Each row is a point on a tangle of strands that fork, close into loops and nearly touch. The rows are in no order.
Two points are linked if the straight distance between their rows is under 59.5. Some points are linked to none.
Sineg: [-19   4  -3   7 -14   1  18   1  13  20   3   8   1  -5  -1   9 -13  -6
  16  18  14   1   9   6  20 -13   0  -7   8  12 -22 -11 -18  -9  -3]
zab: [  0   2 -10   8  12 -16  -3  11   4   6  -9  -3  15 -15  -7  17  24  -8
  -3 -22  -4 -12   5  16  18  -7  -2  -7 -16  -7 -15   4   3  -3 -20]
nuzek: [-14   0  -2  10  -7   1 -12  -6   7  -4   8   9 -13  20   2  21 -13  -2
   1   9  18   7  19   8 -17   2  -6   6  19 -24   4  -1  -7   7  11]
fadal: [  8   4   0   0  11  11  -6 -22  -5 -22   2   7  -2   6  16  -8  -7   3
  15   9  -8  12   1   3 -14   9  -7  31  19 -20  11 -14 -12  22  17]
doti: [-24   0 -11   4 -16   9  22   3  23  12   8   8  13 -11 -10  -2 -10  -1
  11   9   3  -2   7   0  27 -21  -9  -6 -18  15 -23  -3  -4 -13  -4]
lof: [-17  23   2 -11 -17 -11  12 -11   4  25  10  -4 -19 -13  11 -11 -17   3
   2  43  16   8 -12  11  30 -14   0  10  15   1   3 -10 -27   5   6]
mir: [ -9   3  -8  11  27  -3  13  -3   8 -12   7 -12 -32  -2   1  -4 -13   1
 -21  -1   5  14  -5  17  -6  32 -28 -12  13  -3  27  12  -1  -4  13]
feti: [ 19   0 -10   0 -12  45  -7 -25 -33   4   2  -1  -2   9   1  -6 -26   1
 -16   8   6   9 -20  -2 -27  13 -20   8  -1 -15   1  26  11  -4  22]
zase: [-12  22  -2  -9  19  -8  -1  15  25 -11  -9  -1  -1  -9 -15   5  11 -11
 -15 -30 -26   7  18  -3 -22  11  -1   5 -22  18   3   0  15  10  -7]
liti: [-10  20  -1  -5 -31 -11  -8   2  13  11  -7   3 -38  -5   2  13 -28   0
 -11  10  -1  -9  29   0  18   7   5  25 -21  13  -8 -25   2  36 -17]
Tamu: [ -9   4   2  -7  -1 -15  -4   7  -4  14  10  -1  20  -8  10   1  16  -8
  26  19  14   7 -17  13  25 -17  17  -1  20 -11  -2  -8 -25 -20   3]
sifu: [ 21   3  19 -15  -3   6   2   3  -8   4 -10  11  10 -22  -9 -11 -18   3
 -12 -23 -27 -18  -1 -12   7   9   9  31 -31  10 -17 -23  26  27 -19]
sape: [ 10  12   4  -7  18  11  -1  -1   3  -7 -25  -5  -4  -4 -10  14   5 -20
 -13 -35 -23   3  21   5 -28  16 -10   2 -17   6   5  -3  29  16  -9]
Sudoz: [ 18  -1  -2   6 -16  51   9 -20 -28  10   0   3  -2  12  -1   3 -33   9
  -8   1  -6   9  -7 -10 -24  12  -3  16  -3  -4 -10  10   8  11  17]
Kudal: [ 12   0  -9   8   4  22  -2 -26 -18 -11   1  -1  -1  10  10  -6 -18   2
  -7   5   0   6 -15   4 -24   6 -28  13   6 -30  15  11   5   1  14]
Temug: [-21  -1 -15   6   5   2  18 -23  10   5   8 -14  -7  -9   7 -17 -10   1
  -3  19  15   7 -19  11  17  -2 -22 -24   2   3  13   7   2 -13  14]
Netaf: [ -8 -17 -19  11  -4  -7  14  16   9  24   5  -8   4   9  11  14  14   2
 -13  13  23 -17   3  -1   2 -12  -1 -35   5  17 -17   4  -4 -38  -7]
mep: [ 16   1  -5   3 -23  42   1   1 -17  23  -7   4  10  -5 -15   1 -31   3
 -15  -1  -9 -10 -13  -8 -10   8   5  -1 -24   9  -9  29  29   4  17]
rabu: [ 23  -3  15   2   7  33 -11  -7 -29  16  -9  14  22   9 -14  13  -4   5
  -7 -22   0  -1 -11  -7  -5  26  13   5 -25  -8 -27  11  25  10  -9]
lodut: [-14  11   3   1 -18 -11   1   8  13  25  -1  10 -11 -12   2  10 -12  -4
   3  11  10   2  16   6  21  -7   6  18   9  -3 -12 -12  -7  14  -6]
Niran: [-28  15 -25   0  -6 -10   6   4  22 -12  12 -17   0  -1 -12 -22   0   5
 -27   0 -12 -12 -20 -10   4  -7 -19 -29 -25   0  25  34  27  -7  14]
tas: [-15 -11 -13   4  14  -2  13   8  17  -2   5 -25 -15   1   3   4  14  12
 -17  -4   2   2  -4   1 -11  14 -10 -32   4  23  14  16   7 -32   2]
zakiz: [ 14 -19  10  27  15  27   5 -15 -15  -5   1   6  12  26  -6  18   0   2
   4 -28   7  -1   8   3  -3 -12  -2  -1 -19  -7 -24  -3  15   2  -8]
bobal: [ 24  -9  11  -2  16 -24   1  37 -17  -4   5  -3  14  -7   7   9  44 -11
  12   6  12  -1  -5  -2  -7   3  22 -18  28   4   3   1 -26 -17  -8]
lavob: [  0 -11  -6   4  11 -21 -13   8   2 -16  15   2  18  12  17   4  34   3
  15  19  19  -2  -9  11  -6   0  20 -19  26  -1  11   1 -25 -33   3]
lekug: [-43   6   7 -12   0   5  -8   5   8 -19   1   3   4   1   1 -43   3  -2
   6 -23 -20   0 -22 -31   8 -10  -1 -30  -4  29   7  34 -15   5   8]
nalur: [ -4  15   8 -12  10 -16   0   5  -1   8   1  -1 -23 -16   7   1   3  -1
  -5   7   2  17  -2  14  10  12  -4  14  29  -7  19  -3 -19   5   7]
galon: [  5  -1   1   7  21 -10 -17  -1  -3 -17  -7  -1  -2   1  -1  17  38  -8
  -1 -21   6   2  11  13 -24  15   0   3  15 -16  12   7   3   9   3]
rapud: [  4  11  33 -23 -20 -22 -24   6  -6   4   7  16  -3  -9   0  16   0 -18
   8 -10  -4   2  20   2   5   7  16  28   1 -25  -8 -24   3  32 -13]
varar: [ -8  -7 -15  19  28   3   8 -14  -5 -15  -8  -8  -8  -2  10   6  22  -1
   2  -9  -2  11   1  12  -4  10 -12 -17  17   8  13  13  -2  -5   5]
muz: [-21 -26 -10   9   7  12   6  -4  17 -19  -3 -13   2   3  -8  -6   6   0
   8 -27 -10   4   2  -9  12 -18  -5 -30 -28  29  -7  20  -4 -21  -1]
Nog: [ 15   3  16 -13  17 -24  -3  28 -16   3  11  -2   6 -13   4   8  39 -12
  15  13   8  11 -11   9   9   3  20   2  34  -4  11   5 -27 -10   6]
Lobi: [ 18  -9   3 -22  -9 -27 -12  28   6  -7   9   7   7  12 -12   7  10   1
  16  40  27   1  -4  -4  -1 -17  42  -2  23 -12  16 -10 -26 -30  17]
Lekor: [ -1  -2  -1  -2  -3  17   6   0   7   0  -6  10  19  -5 -20 -16 -20   4
   1 -19 -29 -12  -1 -18  11 -14  -3  11 -36  13  -7   2  17   8  -1]
fol: [ -1  -9   8 -21 -13 -31 -24  15  13  -3  10  14  10   6  -6   9  11   0
  23  20  14   5  -1   5   8 -13  32  18  18 -17   7 -16 -20 -12  17]
pamu: [-17   9  -5  -6  -3  -6  14  16  23   7   0  -2 -12 -16  -7  -1  -8   3
  -5 -10 -12   9  15  -3   2   3   5   1   0  26   7  -7  -2  -6   0]
tupi: [  0  -9  -1   0  18 -18 -24  -1   1 -29   6   4   3  15   3  13  36  -5
  19  -2   6   7   9  13 -24  10   6  14  20 -22  13   3  -3   4   9]
mugon: [  5  -6 -28  14  10 -15  -6 -31 -13 -11 -18 -23  -3  -7   5 -20  20  12
 -20  -5 -13  -5 -15   6  12 -10 -17 -30  -5  -4  13  27   7  -2  -7]
Revek: [ -2   9   6 -16  18 -20 -11   7  -7   4  15  -8  -7 -12  10   1  25  -4
   9  12   9  16 -16  19  15   9   7  12  31 -13  19   3 -20  -4  10]
pov: [ -7  20  -8 -13 -30  15   5  -1  15 -12   6   5 -12 -12  -8 -22 -33   4
 -27   3 -23  -9   3 -16 -15  -7 -24  12 -19  10  15   8  24  18  23]
gano: [ -2  -2  11  -3  -3 -20 -16   9  15  -7  10  19  22   9  -7  12   6  -5
  33  12  19   3   2  11  11 -11  23  17  15 -13 -10 -24 -28  -4   9]
safo: [  2   5   4  -2 -18  -2   3  -9 -12   6  -4   7  -8 -10  19 -11  -8  -6
   4   0 -10   4   7   6  20   1   5  39   1  -2  -2 -30 -15  29  -7]
Sizo: [-19  -8  -7 -17  -3   1  21  11  20  14   9 -20   3  -5  13 -34   2  10
  -4  19  18  -2 -13 -20   5  -3 -10 -42 -12  20   0   5   0 -42  -6]
folo: [ 15 -11  10  17  -6  32  -5 -17 -16   5   5   1   9  30  -7  20 -11   0
  -2 -14   5   0   8  -7 -25   1  -6   8 -14 -21 -22  -1  23  10  -2]
lizo: [ 25  -8  -5  11   0  24 -21 -26 -32   4 -13  -3  13  20   0   8  15  16
 -14 -10  -6   1 -17  -5 -20   5  14   3 -13 -15 -10  26  22  -2 -17]
mus: [  6  -6   1 -18  -5 -14 -32  -9  -5  -8   7   1  10   4   6  -5  18  -4
   6   8   0  -2  -4  11 -15  -3  -2  21   2 -44  12  -2  17  -1   3]
tizop: [ 11  -2  13 -14  -7 -10  20  13  -7  25   1  -1  -7   0  10  -6 -12  -5
  18  43  20   4   1  -9  10 -22   3 -18  19   8  -6 -19 -28 -24  -8]
ribob: [ -1  -2   8   7   8  -8  12   4   8 -12  -3   4 -19 -14   9   4   0   1
  18 -12  -7  10  18   1   4  14   8  23  15  32  -2 -25 -25  15 -10]
Paf: [  7 -14  -2  13   2 -18  16  31 -10  19   4  -6   8   9  14  13  19  -2
 -11  11  14 -19   8  -4  -3  -5  11 -29  19   6 -12  -8 -13 -36 -11]
Malev: [ 18 -12 -14  11  -5  25   3 -11 -21   3 -13  -9   2   4 -12   2  -5   5
 -18 -17 -15  -3  -6  -8 -13 -12  -8  -8 -23  -1   3  27  38  -4   0]
kudip: [  7  -6  -3  -5  17  11 -10 -23 -10 -21   8   4   4   8  15 -17  -3   3
  12   9  -3  14 -15  11 -16   4 -18  21  13 -31  23  -5  -3   3  17]
larud: [  9   7  23   0   8 -22  -5  22  -1  -1   5  12   7 -19  -3  18  13 -11
  23 -10   1   3   0  10  22   1  23  26  13   5 -18 -22 -33  15  -7]
Rovu: [ 12  16  18 -16 -17 -28  -4  34  -2  19  -3   1 -31 -14   0  22  -1  -3
  -2   7  -5   2  12  -2  20   8  28  23  13  12  -3 -11 -20  14 -18]
naken: [ 15  -7   7 -16   8 -20  32  30   4  18   0 -26  -9 -10  11 -23   6  -2
   5  19   9  -4   1 -16  -1  -7 -12 -27  10   7  14 -11  -4 -28  -8]
zel: [-18  16  -2  -8 -22   5   5  -8  15 -21  12   2 -12  -8  -1 -48 -33  11
 -20   7 -26 -12 -20 -15  -4   1 -27  11 -11  14  25   9   7  17  27]
Zefud: [ -9  -5   0  11   4   2  -5  -8  -1   6   2   5   5   6   5  14   4  -9
   5 -12   3   2  10   7  -8  -5  -9   3  10 -19  -6  -2   5   5  -1]
rike: [ 13  -7   9   5  19 -25 -25  19   4 -23   3  13  25   6  -8  18  42 -14
  24 -11  14  -9   6  14  -2   0  22  13   0 -17  -6  -8 -15   1  -5]
moki: [ -7  -9   7  11  11   4  -5  -6   4 -10   7  17  26  10   6  12  10  -6
  38  -4   8   4  -1  11  14  -8  10   1  14  -6 -20 -14 -25  -9  -7]
Vab: [ 11 -13  -6 -11   6 -27 -21  20   6 -15  13   5   9  15   7   1  28   6
   9  32  26  -4  -7   3 -11  -6  34 -11  27  -6  15  -5 -18 -31  14]
Noz: [  2  14  12 -17 -16 -15  22  16   0  37  10  -9 -14  -6   4  -6 -14  -4
   2  48  21   7  -7  -3  19 -19   3  -9  20   3   2 -10 -23 -13  -3]
Pire: [  1  11   7   4 -30   9   4  -2  18 -11   2  10 -12   1  -5  -5 -37   7
 -19  -4  -6 -15  25 -11   9  -5  -3  29 -40  15 -20 -30  20  38 -13]
Gane: [  8  -4 -13   9   6  -8 -16 -33 -17 -15  -3  -5   3  10  19  -6  23  11
 -18   4   3  -4 -27  12 -12  -4 -15  -8   3 -33  17  19   8  -6  -4]
Pipo: [ 17 -10   1 -16   5  11 -21 -11 -20   3  -8   7  24   6   3  -5  15   9
   8  -4  -2  -2 -11  -1 -17   6   4  20  -3 -36   0   4  17   1  -9]
Saf: [ 20   0  10  -2  14  17   8  -1  -5   9 -13   8  19  -7 -21  -6 -14   0
  -5 -29 -22 -13   2 -11   7  -3   1  17 -32   3 -22   0  25  16 -14]
rito: [  3  -8   0   3  10 -24 -22  22   7 -17   6  12   9  11  -8  17  32  -5
  20   1  18   0  12   5 -14   6  27   5  22 -10   5  -4 -12  -2   5]
Gume: [ 13   0  -3   9  26 -23  -4  30  -3   1  -4  -2  15 -11  -6  18  50 -13
   6 -13   3  -7   5  13  -1  11  17 -10  12  14  -3   3 -23  -6 -13]
nisol: [ -2  -7  -8  -4  15 -10  18  27  18  13  -3 -16  -2  -1  -2   4  15   5
  -9  -9  -5  -2  11 -10 -13   6   2 -23   4  26   4   3  -5 -32 -13]
fupal: [ 20  12  14  -4 -32  39   1  -4 -10  14  -3   9  -3   4  -7   9 -41  -1
 -16  -2  -2  -3  17 -16 -16  20 -12   3 -29  -1 -19   0  36  22  -2]
muna: [ 17  -3  18   3  -6  45  -8 -10 -22  16   3   8   8  21 -13  19 -18   7
  -8 -17   6   6  -4 -10 -18  23   8   9 -24  -5 -27  -1  26   6  -2]
tiv: [-14  -5  -6   3   0   6  16  -7   8  -6 -10  -1  -2 -16  -9  -3  -8   3
   2 -18 -13   4   6  -1   8  -3 -10   6  -1  16   3  -3   3   4   4]
melu: [-15  -7 -13   4  -9  -1  20  11  17  26   8 -16   4  -2   5  -5   0   3
  -4  17  16  -2   5  -2   6  -6  -8 -31  -2  17 -10   2  -3 -33  -4]
megi: [ 14   1  20  -2  12 -15 -18   6  -6  -8  -1  10  23   0  -6   9  22 -13
  22 -20  -2  -2   5   7   5   2   8  25   2 -27 -11 -12  -2  13 -13]
pom: [ 21 -11   7   0   6  23 -22 -10 -28   9 -10   4  29  20  -9  11  12  15
  -6 -16   1  -4 -14  -1  -8  15  17   2 -29 -21 -27  13  19   2 -24]
gem: [ 12 -20   7   5   8  -8  -2  26  -6  -9   4  13  11  29   3  10   3  -4
  18  24  27  -1  12 -17 -14  -7  26 -23  34   5  -6 -14 -32 -24   1]
nalu: [  2 -15 -19  24  17  10   7 -23   0 -21  -4 -20 -18   8   9   3  10   2
 -11 -11  -9   5  -4   5  -9   0 -25 -23  -5  11  18  20   7 -14   8]
Lev: [  4  -9 -11   8   8  14  12 -17 -12   2 -12   4   7  -5  -4  -5   0  -4
   9 -14  -8   3  -2   1  -1 -10 -12   7  -7  -5  -3   1  11   6   2]
rivem: [ 14  -5  17  -3   0 -14   2  23  -1  -4   1  21  -8  24  -5  14 -11   5
  23  31  26   1  14 -22 -11  -8  34   0  29   2   0 -15 -35 -10   6]
nomu: [ 12   6  17   1   1  13  -7  -7  -9   0  -9   9  -3  11  -2  13 -15  -1
   5 -18  -5   6  21  -4 -22  19  -4  27   4 -12 -14 -22  13  29  -8]
Fudup: [  4   2  -3  10  29 -15  -8  12   3  -6 -14   0   1  -3  -7  28  38 -18
  -3 -27   2  -3  16  12 -14  16   6  -7   6   1   0   2  -2   9 -11]
Diza: [ -7   3   6  18 -11  13   1 -15   3  -8  -1   4 -21  22   1  26 -27  -1
   4   0  11  13  27   2 -20   7 -11  15  10  -6  -9 -10  -9  22   9]
gabu: [-24  -5 -11  10 -20  15  20  -5  18   3  13   9  20  -6 -21  -3 -15  -2
   1   7   3 -10   6  -3  26 -35 -17  -9 -34  14 -21   6  13 -11   1]
mazu: [ -1  -3  -8  10 -19  27  18 -24  -4   0  -6   6  -7  -5  -1 -14 -34   2
  -2  10  -8   0   2  -4  -7 -10 -22  13  -5   5  -3  -5   7  16  16]
gotu: [ -4   4  -7  -1 -11   3  17 -20   1  -8   1   0 -11 -21   4 -44 -35   6
 -15  15 -22  -4 -27   2   4  -1 -27  14 -10  12  24  -2   2  16  25]
sile: [ 14  14   4 -10 -30  43  -2  -7 -17  22  -3   9   3  -6  -9  11 -29  -1
 -23   2  -6  -4  -3  -7 -16  30   0   1 -23   2  -8  20  41   9   6]
Depo: [  7 -19 -22  14  -4   4  -6 -11  -5 -15 -13 -18   8  10 -19 -18   8  10
 -21 -15 -31 -11   1 -14  -1 -36  -2 -30 -34  15   5  30  17 -12  -9]
tudo: [ -9   0  -7   5  12 -12 -13 -30   1 -16  14  -2   3  16  19 -11  16   8
  -2  14  14   4 -32  26   0  -4 -13  -8  11 -29  23   3  -2 -16  10]
suve: [  8  -4   5 -12 -17  20 -12 -20  -7   0  -1  16  15  22   2  -3 -16   9
  17  16   4   7   0  -2 -16  -3   2  31  -1 -30  -9 -13   5  10   7]
poro: [ 23   1  -9   2  -3  37 -16 -14 -40   8 -10  -9   0   1  -8  12  -7   9
 -19 -11  -3   4 -18  -6 -24  26   8  -3 -13  -8   0  37  25  -1   0]
leda: [ 15  -3   5   2 -20  36  -3 -24 -17   9  -2  11  11  13   2  -3 -30   8
   1   5   3   9   0 -11 -22   9  -2  30  -3 -15 -17  -9   5  22  11]
satub: [  0   2  15   8  -7   0  -3 -10   5  -6  -5  14 -15  15   1  22 -20  -3
  10 -11   6   6  27  -2  -5  12  -2  25  11  -8 -14 -22  -4  31  -5]
Mapod: [-17  25 -11 -13 -23  11   3   6  25   0   2  -2  -2 -16  -8  -7  -9  -3
 -27  -6 -17  -6   5  -5  -7  -5 -22  -5 -20  -5  18   7  40   6   8]
rone: [ 26   0 -15   5   1  27  -6 -12 -28  -4 -16 -16  -6  -9 -11  -6 -14  12
 -25 -11 -21  -4 -17  -5 -24  11 -13  -8 -16   2  12  37  31  -2   8]
mutok: [  5 -14 -20  16   2  13   4 -15  -8  -7 -11 -13   4   3 -14  -9  -1   5
 -12 -10 -24  -9  -7  -6  -1 -22 -10 -22 -27   8  12  27  25  -7   4]
dip: [ -4   9   5   0  18  -5  11   1  11   4   4  -9 -33  -9   9   3  -6   3
  -9   4   0  15   4  12  -3  23 -13   2  21   6  22   1 -12  -2  11]
Dinad: [ -5  23   6  -3 -32  -8  -5   9  23   2   0  10 -18  -8  -5  10 -37   3
 -15   2  -7 -17  29  -6  18   2   1  27 -38  16 -12 -32  15  35 -26]
rus: [-31  -1   1  -7   5   2 -18  -1  -2 -26   0  -4   6  12 -18 -37   2   1
  -2 -16 -33  -2 -16 -28   1 -21 -11 -35 -12  16  15  46  -1   4  11]
nare: [ -6  -3   5  -1 -16   7  -3 -17  -4   6   1  12   5   5   8  -4 -17  -3
  14  12   3   4   8   3   6 -12  -6  33   8 -19 -12 -25  -9  20   3]
pok: [  3 -15   3  17   9 -10   3  26   2   4   3   7  18  10   4  26  10  -5
  14   7  19  -7   8   1   0  -1  21 -18  24   9 -23  -7 -24 -18  -8]
Makip: [ 25   3  11  -1  14  20   4  -4 -16   2 -21   8   0  -3  -6   8  -6  -9
  -3 -27 -15   2   9  -5 -23  24  -4  16  -8  -6 -11 -12  26  24 -11]
fibeb: [-14  -6  -3   0  13  -3  11 -16   3   1   9 -13  -8  -1  21 -15   0   6
   1  20  21  13 -33  22  18   7 -12 -36  14   4  14   4 -11 -25   7]
bunop: [ 11  -7  -8   9 -25  42  15 -11 -11  14  -1   9  14  -1 -19 -10 -29   7
  -8   5  -8 -11  -6  -5  -3 -16  -9   5 -30   8 -11  18  29   2  12]
Roz: [  5   1  10  -8   5 -19  -2  26  -4  10   3  10 -14  13  -4  18  -1  -1
   3  17  20   3  11  -5 -12   8  23  -2  39  -5   9  -3 -23  -4   6]
lefas: [ -6   4   7   2  13   4  -1 -12   3 -21   7  10 -14   7  19  -1  -1   1
  25  12   0  18   7   7  -3   4   8  25  31  -2   9 -18 -28  11  14]
roko: [-12  -7 -18  20  12  -1  14 -15  13 -11   7 -28 -24   4  10   1   9   8
 -28  -6   4  -2  -6   9  -5   2 -23 -38  -5  14  15  26   5 -26  11]
patu: [ 29 -12  22  16  30  23   5  -9 -15 -10  -3   6  18  19 -14  14  -4   5
  14 -32   0  -5  -2  -7   8  -2   0  10 -16  -5 -30  -9  11  12 -12]
nulel: [ -4   2 -16   5   6 -23 -12   0 -10   9  -9  -8   8 -11   5   6  33 -10
  -7 -13   1  -7  -9  18  13  -8  -4  -8   3 -17   8   9   0  -4 -10]
Rer: [ -1   8  11   6   1 -10  -7  12  13   8  -4  11 -15   7  -6  33 -16 -10
   0 -16   8  -3  30   4   3  14   8  12   9   1 -18 -22  -5  24  -9]
bibas: [ 18  -4  17  -9  10   8 -12   1 -18  10  -6  13  31   6  -5  -1   4  -3
  13 -18  -4  -5  -2  -3   3   8   7  24 -14 -30 -22 -13  13  13 -20]
Mimuv: [  6   0   9  -1  12   1  10   2   0  -7   3   2 -17  -7  19  -4   2   4
  25  14   3  18   3   2   9  13  17  15  33  31   2 -19 -39   6  -2]
sebo: [  8  -4  -2  -2  25 -12  22  24   1   8  -2 -18  -5 -12  10  -2  23   1
   4   5   7   0   2  -2  -5  11  -1 -26  21  19   9   0  -9 -29  -6]
lorur: [-13   0  -6   1  16 -16  -4 -21  -1  -4  17 -13   1  11  24 -12  20   9
   0  24  19   7 -41  24  16   4  -3 -27  14 -19  16   5 -16 -26   4]
zedin: [-26  19 -17  -5  -7  -6   8   8  26   0   7 -12  -6 -15  -6 -13  -3   3
 -25   2  -8  -5  -4  -5  -1  -1 -21 -11 -10   1  22  17  25  -6  19]
les: [-41   1  -1 -21   4   2   3   8  18 -13   9 -10   0  -1   1 -40   0  11
  -5  -7  -5   6 -27 -25   1   1  -3 -33  -9  25  14  31  -6 -14   9]
pibe: [ -3   3  -2  -7  -3 -27 -22   0 -10   5   6  -2  11  -7  10   5  35 -11
   2  -3   8  -3  -7  18   4 -11   2  12   8 -41  10   7   6  -1  -4]
bes: [ -7 -15 -10  13  21  -7  -8 -10  -3 -12   3  -6   5  12  27   5  27   6
  20   8  15   4 -13  12   3   0   2 -30  19  11   1   6 -20 -24  -3]
ripul: [ 13  12  12   1 -29  25   8  -5  11   2  -2  12  -5   5 -10  10 -41   0
 -18  -7  -8 -14  24 -14  -2   2 -10  15 -40   8 -22 -14  36  26  -6]
Guki: [ -2  31   8 -19  -8 -20   5  33  29  16  -5  -3 -21 -15 -10  14  -4   0
 -17  -2  -9   3  25  -5  -9  12  15   8   0  24   5 -14   1   1 -12]
Rir: [-11 -14 -27  12  14 -14  10 -17   0 -12 -16 -20  -2 -10   8 -13  22   8
  -4  -5  -4  -5 -16   5  25 -10  -9 -37  -7  12   9  20   0 -18  -6]
nul: [  5  10   5  -6 -12  -6   2   4   4   4  -9   8  -5 -25  -3  -7  -7  -6
  -1 -20 -27  -7   5   3  15   3   2  37 -18  10  -7 -31   5  30 -14]
fubi: [ -4  -9  -1  19  13 -11   3  17   6   8  -1   2  19  -2  -1  26  15  -7
   3 -13   9 -14   8   8  12  -2   8 -12   8   3 -22  -6  -7 -15 -13]
zub: [-11  25   6 -13 -38 -18 -10   5   7  28  -5   7 -34 -11   5  18 -18  -4
  -5  21   7  -9  24   5  26  -2  11  21  -6  -1  -3 -12   0  30 -14]
Duvi: [-34   0 -16  -6   4  -7   8   4  22 -12  13 -20  -4   4  -5 -33   5  10
 -21   0  -1  -4 -26 -12   5   0  -9 -38 -19  15  23  34  14 -20  11]
gabar: [ 21  -3 -19   8  14  -3 -11 -28 -32  -9 -21 -17  -6  -4   4 -13  15  11
 -27  -6 -14  -3 -21   6  -2  -8 -16 -13  -3 -17  16  28  15   2 -12]
Riden: [-17  14  -5  -2 -11  -4  15 -17   8  11   4  -1 -19 -18  10 -19 -30   1
  -9  25   7  11  -9  14  17  -1 -16  14   8  -2  13  -7 -14  13  17]
lafeg: [ -2  -4   5  -9  -1 -22 -24  22   8  -4   3  11  -2  15  -8  28   8  -5
   5   2  27  -3  21  -1 -17   9  32   4  26 -15   7  -5  -8   0  13]
Dupum: [  4   0  12   8  11  -6  10   4   4  -9  -2   6   2 -21   1   5   4  -4
  22 -19 -16   3   3   7  25   4   7  27   1  23 -12 -24 -24   8 -13]
Loma: [-11  -6   5 -25   0 -14  24  30  22  12  10 -21   3   0  14 -43   9   4
   3  16   6  -9  -9 -30  -6  -9 -13 -33  -9   6   7   0  -2 -37 -11]
Bupa: [ -2  18  12  -4  -1 -14   2  21  31  10  -4   5 -14  -2  -9  31  -9  -8
 -10 -15  -6  -2  36   1   0  17  13   4  -5  16 -17 -21   8  12 -16]
vap: [-29   4 -18   4  -9  -2  18 -10  14  15   2  -5   6 -20  -3 -17  -7  -2
   4  10   4   1  -8   3  24 -13 -16 -13  -6   8   4   5   7  -9  10]
Suse: [  9  13  23 -22 -21 -12 -12  -1 -12  11  -6   9 -19  -9   8   7 -12 -18
  -4  -9 -13   4  22  -1   0  17   8  32   3 -16  -4 -30   9  38 -15]
kup: [-19   4 -10  -5   2   6  11   1  16 -11  -4   3   6  -7 -17 -21  -9   2
  -1 -24 -33  -6  -2 -17   2 -17  -7   1 -18  13   5  11  12   6   5]
samok: [ -4 -20 -18  20  13  -8  -2 -20  -6  -9  -9 -19  11   3  21  -4  35   6
   7  -7   3  -3 -11  10  16 -10  -1 -38   4  13  -8  11 -13 -24 -11]
Nuni: [-19  11  -7  -5 -22  -6  20 -18  14   0  10  -6 -30 -21   6 -41 -34   6
 -14  28  -4   5 -20   8  24  -2 -16  11  -4  15  21  -7 -12   9  21]
nogak: [ -2   1   1  13  23  -3  10  12   0  -3  -1  -1  -5  -3   7  10  20  -3
  15  -2  11   8   9   9   0  14   5  -5  30   8   9   2 -20  -8   0]
Fup: [ 10   4  27 -18 -10 -29 -26  17   1 -13   8  16  -3   0  -8  17   8 -13
  24  -6   6   5   9   4  11   2  30  35  16 -15  -7 -22 -18  24  -2]
Teli: [ -7 -13  -8  13 -22  26  16 -14   3   4   2   7  20  -2 -19 -15 -20  -1
  -2   8  -7 -11   1  -6  12 -36 -19  -6 -30  12 -10   9  24   2  11]
Tedi: [  3   2  13 -15  -2  -7   5  12  -9  13   6   2  12  -5  15   0  -1  -5
  26  38  22   8  -9   3  10 -15  14 -19  31   5  -3 -22 -37 -23  -4]
dubo: [ -8 -11 -12  -1   5   1 -19   1 -11 -29  -7 -18   9  17 -21 -35   4  10
  -9 -13 -41  -7  -7 -23  -3 -32  -3 -34 -22  16  13  35  10   1   1]

A tip is a point with one link. Name the tips that can be reached along the links from each point below, in the order of the rows.
Fudup | mir
rabu | Tamu, patu
Dupum | zase, Suse
fupal | moki

A piece is all that can be reached along the links. How many separate loops has the piece of each point below (a circle has one, a figure eight two, a Y none), and how many tips (points with one link)?
fadal | loops 1, tips 2
galon | loops 2, tips 1
zakiz | loops 0, tips 2
liti | loops 1, tips 1
